A landscape with many valleys, sampled at points; each row gives a point and its height.
From any point a ball takes the steepest step (drop divided by distance) to one of its 2 nearest points. It stops when none of these is lower. Distance is the straight distance between rows; heights are no part of it.
lavot h=4.53: [  6  -6  13  27  17 -12   0   5  -3  12  15  14 -27  31 -18   9  -1   9
   1  13   5 -23  -2   1]
sedat h=4.76: [ -7 -16  21  28  -7  -2 -21  -2  15  -3  -9  25  26  23   9  -8  -3  15
 -10  35  -7  11  -9   8]
lif h=7.14: [-30 -19  -4  25 -22  -3  13   9   6   0  -7  -7  21 -24  16   7   8  13
  25   7   1  -5  -8   8]
zuka h=3.91: [  4 -28   3  10  18   0   1  -9   5  16  -5   5 -10  35  -7  11   4   4
 -10  16   6 -10   4  13]
dule h=4.42: [  4  12 -15 -40   3  13   1   8  -6 -28  12   6  -6 -16   4  10  -6 -12
   8 -14  26  18  -2   4]
fopu h=6.84: [-17  11  18  13 -31  -7  15   9  17 -16  16  10  13 -12   6  16 -14  20
   7  -5   8 -16 -11 -13]
div h=5.43: [  9   9  14 -10   1  17 -28   2   7   4 -18   7   6 -12  13 -11   9   8
  33  13   8  16 -10  20]
nudon h=6.30: [  1  10   0 -17  15   5  11  -9   2   1  -6  -1 -32   6  -1  -6  15   6
  -3  -5 -12  -8  -9   1]
Gon h=1.73: [-20  24 -17  -9  -4  14   5  -4  23   8 -10  11   7 -10  -2   1   0  -7
  -8  23  -5  14   9  -7]
Metu h=4.50: [ -7 -30 -12  -7  12   6  15 -12  -1 -24   1   6   9   0   2  17   5 -21
 -14 -22  20   4  -2   2]
Keben h=3.38: [ -2   7  13  -8 -13   2  10   2 -18 -16  13   1  20 -23   1   1 -11   0
   0 -23 -15 -24  -1 -32]
Gigaz h=5.88: [ 17   9  -3  -4  -6  -7   5 -10  14  18   6  -1 -18  13 -28  26 -18  -4
  -4   7  -5  -9  -2 -28]
Buko h=5.35: [ -4  21  15  -3   2  35 -31   9  25  25 -16   5  -1   4   3  11   9   0
  18   9  -1   1 -24  20]
lek h=4.05: [ 12  18 -11  -3  -5  -1 -10  11   4  10  16  -9 -11  -1  14 -24   7  11
 -16   9 -10  17   5  19]
Kibu h=7.02: [-22  -4   3  -1 -26   0   1   1  18  -8  13   2   3 -22  27  13  -6  26
  30  -7  -3  -3  -7   0]
kadub h=2.73: [  8 -14 -10  10  12   2  20  -3  -7 -29   6   1 -12  10  21 -19   6   2
 -25   1 -23   0  -5  -8]
pekov h=2.19: [ -7   7 -24   4 -10  11   5  -3  10  12  24  14  11 -11   6   9  -1   9
 -17  10 -11   0  -2  -6]
Tak h=3.81: [ 27   4  -8  -9  13  11   7   8   3  18  -3  -9  -1  -3  12 -28  -2   2
  -9   4   1   6  -8  13]
zagu h=5.55: [  0  35 -24 -31   4   4 -12  -9  11  -2 -29  16 -16  19 -19 -16  -9   5
  -6  18  -4  14   0  -8]
bego h=1.58: [  9  16 -16 -11  -1 -10  29  -3  10  14   8 -12 -13  -6  13 -28  -4  -6
   3 -24  -4 -12   2 -16]
tulo h=1.49: [  4 -30   1  18   1  -8  -7  12 -17   3  13   3  25 -12   4   2  -7   5
  14 -11  21  -2   3   7]
pag h=5.41: [  0  10  -6  -5   3 -17   8 -22  10  27 -12 -14  -4   3 -10 -10   8  -6
 -20 -14   3  -6  23  -4]
Toz h=2.95: [ 10  14  18   8  -4  -5  10  14 -13  -8   6  -4   7 -17 -13  -4 -21  17
  -8   1 -11 -20  10 -14]
rilu h=3.42: [ 30  -2   3   1   7  10   4  14  -7 -22   7  -1   0  17  21 -25  -9  -4
 -26   8   0  -4  -9   9]
lita h=6.20: [  9  -5  -2   9 -12   0   7   3   6 -15   9  24   1  22 -10   9 -11  11
 -18  10   9 -25 -31 -31]
Sem h=5.63: [ 20  14  -2 -28  23   2   0   5 -26 -10   3 -10  -2   8  -6 -23 -20 -32
 -15   7  -2  13  15  -2]
kezo h=4.73: [-16  -6   2 -11  -7   1   1  -7  12 -21  -4   2   2  -1   5  16 -13   7
  -2  15  12   6  11  -2]
mamog h=4.31: [ 10  -7 -13 -25   3   8  -1  -5  -9  -8  14   1  13 -11  -8  13  -5 -21
  -2 -26  19  12   6 -10]
Fot h=3.09: [-19  -2  15   2   2  12  -2   1  16   3  13   5  -8 -14  -6  38   1   8
  27 -23   4   5 -18  11]
lis h=1.02: [-10  11  12  18   3 -14   9   1  10 -14 -38 -17  11 -12 -12 -26   5 -18
  -8  -7   0  26   3   7]
Tivag h=6.85: [ 10  11  23   2  -3   1  21   8 -13 -13   0   8  -9  12  10  -2  11 -12
  -6  -5  -6 -45   0  -3]
Tasap h=7.03: [  7  -7  13  15  -2  -6   8   3 -15   3  10   6   7  11   5  11  17 -20
   3 -24  14 -30   4  11]
Tida h=2.78: [-20 -10   8  25 -10  -6 -36  -1 -11  24  12  25  20  18  -8   2   5  21
  -3  20  17 -12   7   0]
Vames h=4.97: [ -8   7  10  35   0  -3  -5   2  10   5  15  14 -10   7  -9  22   9   5
 -10   7 -12  -9   0   7]
Fizi h=2.60: [-27 -12  -9  -6  -4  13  -4   8   5 -20  32  14  -4  -5   7  41  -7  10
  15 -10   3  14 -16   9]
Vilur h=4.52: [-26 -20   6  19  10  12  -4  11  11  -5  -6  20  11  23   0  15 -12   9
 -10  36  -6  -1 -14   6]
veva h=4.15: [ -6 -17  -2  16   9   7  16  11   8   3  -6  10  -4   6   1  -3 -14  15
   5  34  -7 -20  -8  -1]
vuvo h=5.40: [  0  -8 -13  -2  23   5  -4  -8   4 -10  22   7 -20  -5  -9  17 -12  -7
   8   9 -19  30   5 -10]
fugev h=2.68: [  2   9  -8  17 -20  -9   7   1   4  15  26   4  20  -2   4  -8  -3  15
 -26 -17  -5 -21   2 -16]
vuku h=4.68: [ 21 -14 -33   7  -8   5   6   7   5   5  31  -2   3   5  31 -14  19 -16
  -2  -4  10  13  -6  15]
femi h=1.90: [ 12  -4  20   9   4  11 -25  -5 -12 -11  -9   5  -3   7   8  -5  23   1
  -6   1 -15   5  -2  14]
bubis h=4.95: [-16 -20 -14 -30   0   5  -3 -15   8 -10 -12  -4 -14   1   8  13 -20  12
  23  18  -1   7   4 -18]
pozuz h=5.52: [ 24   1   0  -8  14  -2  -9  -2  -8  -5   8  -1  -3  -2 -10  -5 -12 -11
 -11  10  -8  26  18  -8]
sabuf h=5.69: [ 21  29  -6 -37  13  14  -3   1 -24 -13  -4   5 -11   8 -15  -4  -3 -25
 -13 -12  -1  -8   4 -15]
Ridab h=6.12: [-19   0 -13 -10   9 -14  19  -8   4   3  -8 -11 -28  -5   0  -4   7   0
   8   1   0  13  11  11]
bodi h=0.75: [ -3  12 -15  10  -5 -15  -2  13  -2  -2 -15 -20  13 -12  -6 -28  23 -46
  33 -21  -5  20  -1   3]
Gepe h=6.42: [-14   6  -1   4 -21   4  19   8 -11  -8  13  25 -10  23  -8  25  -1  18
 -18  12   5 -37 -14 -15]
tolun h=5.26: [ -7   2 -10 -20  17   8   0 -13  12 -35   7   8 -19  -4  -9  10  -4   1
  -7 -15 -13  28 -15 -14]
ditu h=7.15: [  9 -19   3  27   5 -16   7  11 -34   5  15 -17  -7  11   0   0  16 -15
  15 -25 -11 -25  -2   9]
Lun h=5.61: [ 16  19 -17 -31  13  14  -2  -9  -4 -10 -18   5 -16  14 -28   4  -5 -10
 -16   7  -4  14 -16 -20]
pap h=2.90: [  3 -12  -1 -25   6  17   3  -1 -28 -26  -9   4   7 -20  -5   1 -13  11
   0   9 -10   6   3 -12]
bibe h=5.12: [-18 -14 -13 -25   4  18 -16 -22  13 -16  -7   7 -12   3 -10  30  -8   4
   4  -3 -10  19 -21 -18]
dute h=3.57: [  8 -27  -3  13  12  -7  20  10 -10   7   4  -2  -3  -8   2 -10 -13  34
  13   6  -4 -27  -9 -10]
vib h=3.52: [  1   2  15   0  13   3  -3  -7  17  10 -13  -4  -4 -18 -16  13  12  -5
  17 -39  15   8 -23   8]
Rozi h=2.33: [-11  -3 -12  13 -23 -10 -14   1  -6  18  29  22  15   8  -6   9   1  25
 -12  -3  17 -22  -2 -18]
pipen h=1.82: [ -3  11  23   8  18  -9  17  -2  14  -8 -38 -20  -5  -6 -13 -17 -15   2
 -19  12   3   6   8   5]
sok h=2.72: [ 21   7  12  27   3 -13   9  25  -8   6  11 -26  10 -19   2 -23 -16 -11
   2  -7  -2   6   2  10]
rukag h=7.27: [ -8 -11  -4   1 -10  -8   4  13 -41   3  10 -33  11   3   7  -6  18 -25
  15 -15  -7 -18   8  22]
lete h=5.64: [  3  20  13  -4  -3 -14  18 -10   7  24   9  -2 -12   0 -21  18   4   1
 -11 -20  -1 -14  11 -11]
Kal h=2.37: [ 11 -20   3  -7  15  10   4  17 -40 -13  10   0  26 -20   1  -7 -16  -1
  -1   5  -3  21   1  12]
gemos h=5.50: [-11  22  -6 -31   4   4 -12  -8  16  16 -41  -2 -15  11  -4 -16  -5  17
  18  14   0  -6  -1   6]
Vudos h=0.52: [ -4  27  -4  13   5 -17  -1  12   1  -1 -28  -9  17 -23 -21 -19   8 -26
  22 -10   5  34  13  12]
furi h=2.84: [ 22 -12  -8  17   9 -14  10   8 -10  20  35  -3 -15   0  -4  -7  -8  11
   7 -12  -5 -17   0  -8]
bofu h=2.27: [  6  21  -1   6  -4  -3  16  18  -2   2   3 -25   7 -23  18 -37   1 -18
  13 -16 -14  -7  -2  -6]
dur h=2.16: [ 17 -23   8  25  -1 -16  -8   1 -15  23  -4   4  22   7   1 -11   5  -5
   8  11   7  -6  22  10]
zot h=4.85: [  1 -20  12  10   8 -12  -3 -21   3 -19  -1   4 -11  15  -5  25  14 -16
  -9 -13  11   2  14   5]
gipa h=5.23: [ -1  24   5   0   2  13 -19   2  22  16   8   5 -13   8  -4  18   4   0
   6   6 -13   4  -9   0]
lesiv h=5.42: [-15  -3  14 -21  -4   5 -17 -13   8   5 -36  -5  -6  -1  18  -8   4  15
  32  21   1   4   7  13]
Vap h=5.85: [ -6   5   2 -12 -16  -1  -3 -18  16  19 -18 -11   3 -13  17 -17   7  24
   7  -7   0 -17   4  -7]
dubem h=4.54: [ -9   4   1 -22  -5   3 -11  -6   5 -32  -9  -2   4 -12  11   3   2  -6
   3 -10  22  29   8  11]
sama h=6.57: [ 25  -3  12 -12   9   6   1  -8  11   1   0  -2 -30  25   0   9  10   3
 -12 -23  10 -21 -17   6]
modug h=5.19: [ -7   1  13  19   0 -18  -6 -21   7   8 -17 -12  -6  15  -5   6  14  -7
 -25  -6  -1   9  23   6]
dev h=4.28: [  7  -5 -18   0  -4  -9  -4  -2 -10   9   3 -16   7  11  15 -26  12 -16
 -30  -2  -3  22  15  14]
Dorul h=6.65: [-39  14  -3  -5 -24   4  25   8  11  -5  12   9  -1   3   1  33 -14  15
  -5   6   8 -23  -5  -7]
Voki h=3.28: [ -2  17   6 -27  -1  11  -6  -2 -31 -12  -5  -5   8 -27  -2  -7  -3   9
   2 -23 -20 -11   1 -13]
Gimis h=1.31: [ -2   3 -14  -2   9   7   9   0   6   5 -13   6  21 -25   0 -23   4  -7
   4  25 -10  29   4  -1]
vunok h=4.51: [ 10  -4 -24   2  -2  -7   6  10  -2  -6  27 -24   1   6  26 -23  -2 -36
  -6 -20   1  16   1   8]
nimo h=5.02: [  7 -14  23  19  -2 -10 -30 -13  25  11 -10  11  16  16  -2   5  -5  -6
   5  29   6  20  15   4]
Zal h=1.80: [ -2 -12  -7   8   2   4  17  21 -22  -7  -2  -1  18 -22  10 -14  13 -13
   8  22  -8  21   4  16]
kizon h=0.94: [ -5  23 -16   9  -7  -6 -16  15 -17   5 -15  -8  12   7 -13 -24  41 -45
   8 -17  -8  21   8  18]
Bakib h=6.04: [ 24  -3  -5   1 -12  -3   0   3   6  -7   6   4  -3  19 -16  15 -35   1
  -9  26  14   1 -14 -20]
kuri h=2.09: [-10 -24  -5  11   7   6  -2  11  -4 -13  22  22  12  -6  -2  17  -6  12
  14   5  18   2 -11   0]
rasi h=6.64: [ 15  14   9  -9 -14  -5  10  10 -21  -6  16   8 -11  20  -4  15   0   8
 -20  -7  12 -40   2  -5]
dobiz h=2.24: [ 10  -3 -25   4   1 -13  30   2  -5  31  26 -15  -7 -11   6  -6   3  -6
  -5 -28  -4  -7   6  -4]
notun h=3.87: [  9  -6  16  -7  12   1  -8  -3  12  -8 -11 -17  12 -21 -24  12 -21   0
   6 -20  20  14  -7   0]
sizum h=5.53: [-34  10   4   0 -13   0 -15 -14   9  31 -21  -8 -18  -6  12  10  23  14
  30  -5 -13  -9   7  11]
lev h=5.99: [-10  -7 -21  -7  -3 -10   0 -13  -3  20 -12 -16  -5 -15  13 -17   7  16
  10   6 -12   9  22   2]
timiv h=5.24: [  0 -11  23  -1  -9   3 -22  -8  25  13 -24  -4   6  16  12   5 -12   6
  18  28   9  -2   4   8]
nimap h=1.28: [  6  11  12  17  -3  -3 -12  -1 -13   7 -16 -10  11  -3   2 -14  32 -27
  -6 -12  -9   7   8  18]
fogab h=5.68: [ -1   3  23   4 -23  -3 -22 -12   8  16 -13  -9  -8  -5  22   0  21  19
  16  -7  -2 -20   8  15]
Somag h=1.68: [ 12 -13  -1  -6   0  11 -10 -14  -4 -25   0  17 -10  13  21  -4  14   0
  -9  14 -18  -6   0 -14]
gafev h=2.47: [  2  31  18   6   2   3   4   5   4   5 -20 -11  -4 -16  -9 -13 -11  14
 -15  17 -17  -4   7   0]
tuf h=4.13: [  5 -13  -9 -22  -3   3   1  -6  13  -2   5 -14  14 -10 -23  31 -30   0
  -4 -10  27  14  -5 -14]
kovod h=3.25: [-18 -35  10  15   8 -14 -14  -5 -15  10  -4  19   9  28 -15   6   5  19
 -12  21  21 -10   1   2]

For each start below, name the point where the ball stops.
tuf => tulo
timiv => bego
vuku => Somag
vunok => Somag
div => Rozi
Sem => mamog

Call two points neighbours if one is among the 2 nearest of the other. Go from one point of each pair to the other, from neighbour to neighbour, staying as low as possible. Name the highest point that can't be avoided.
Gimis / Vudos => Keben
Somag / Vudos => femi
Rozi / Gimis => fugev

For each start below, name every point that the ball comes to, in order.
rukag => Tasap > Tivag > rasi > Gepe > lita > Bakib > Gigaz > lete > pag > modug > zot > Metu > mamog
ditu => Tasap > Tivag > rasi > Gepe > lita > Bakib > Gigaz > lete > pag > modug > zot > Metu > mamog
Kibu => fopu > Dorul > Gepe > lita > Bakib > Gigaz > lete > pag > modug > zot > Metu > mamog
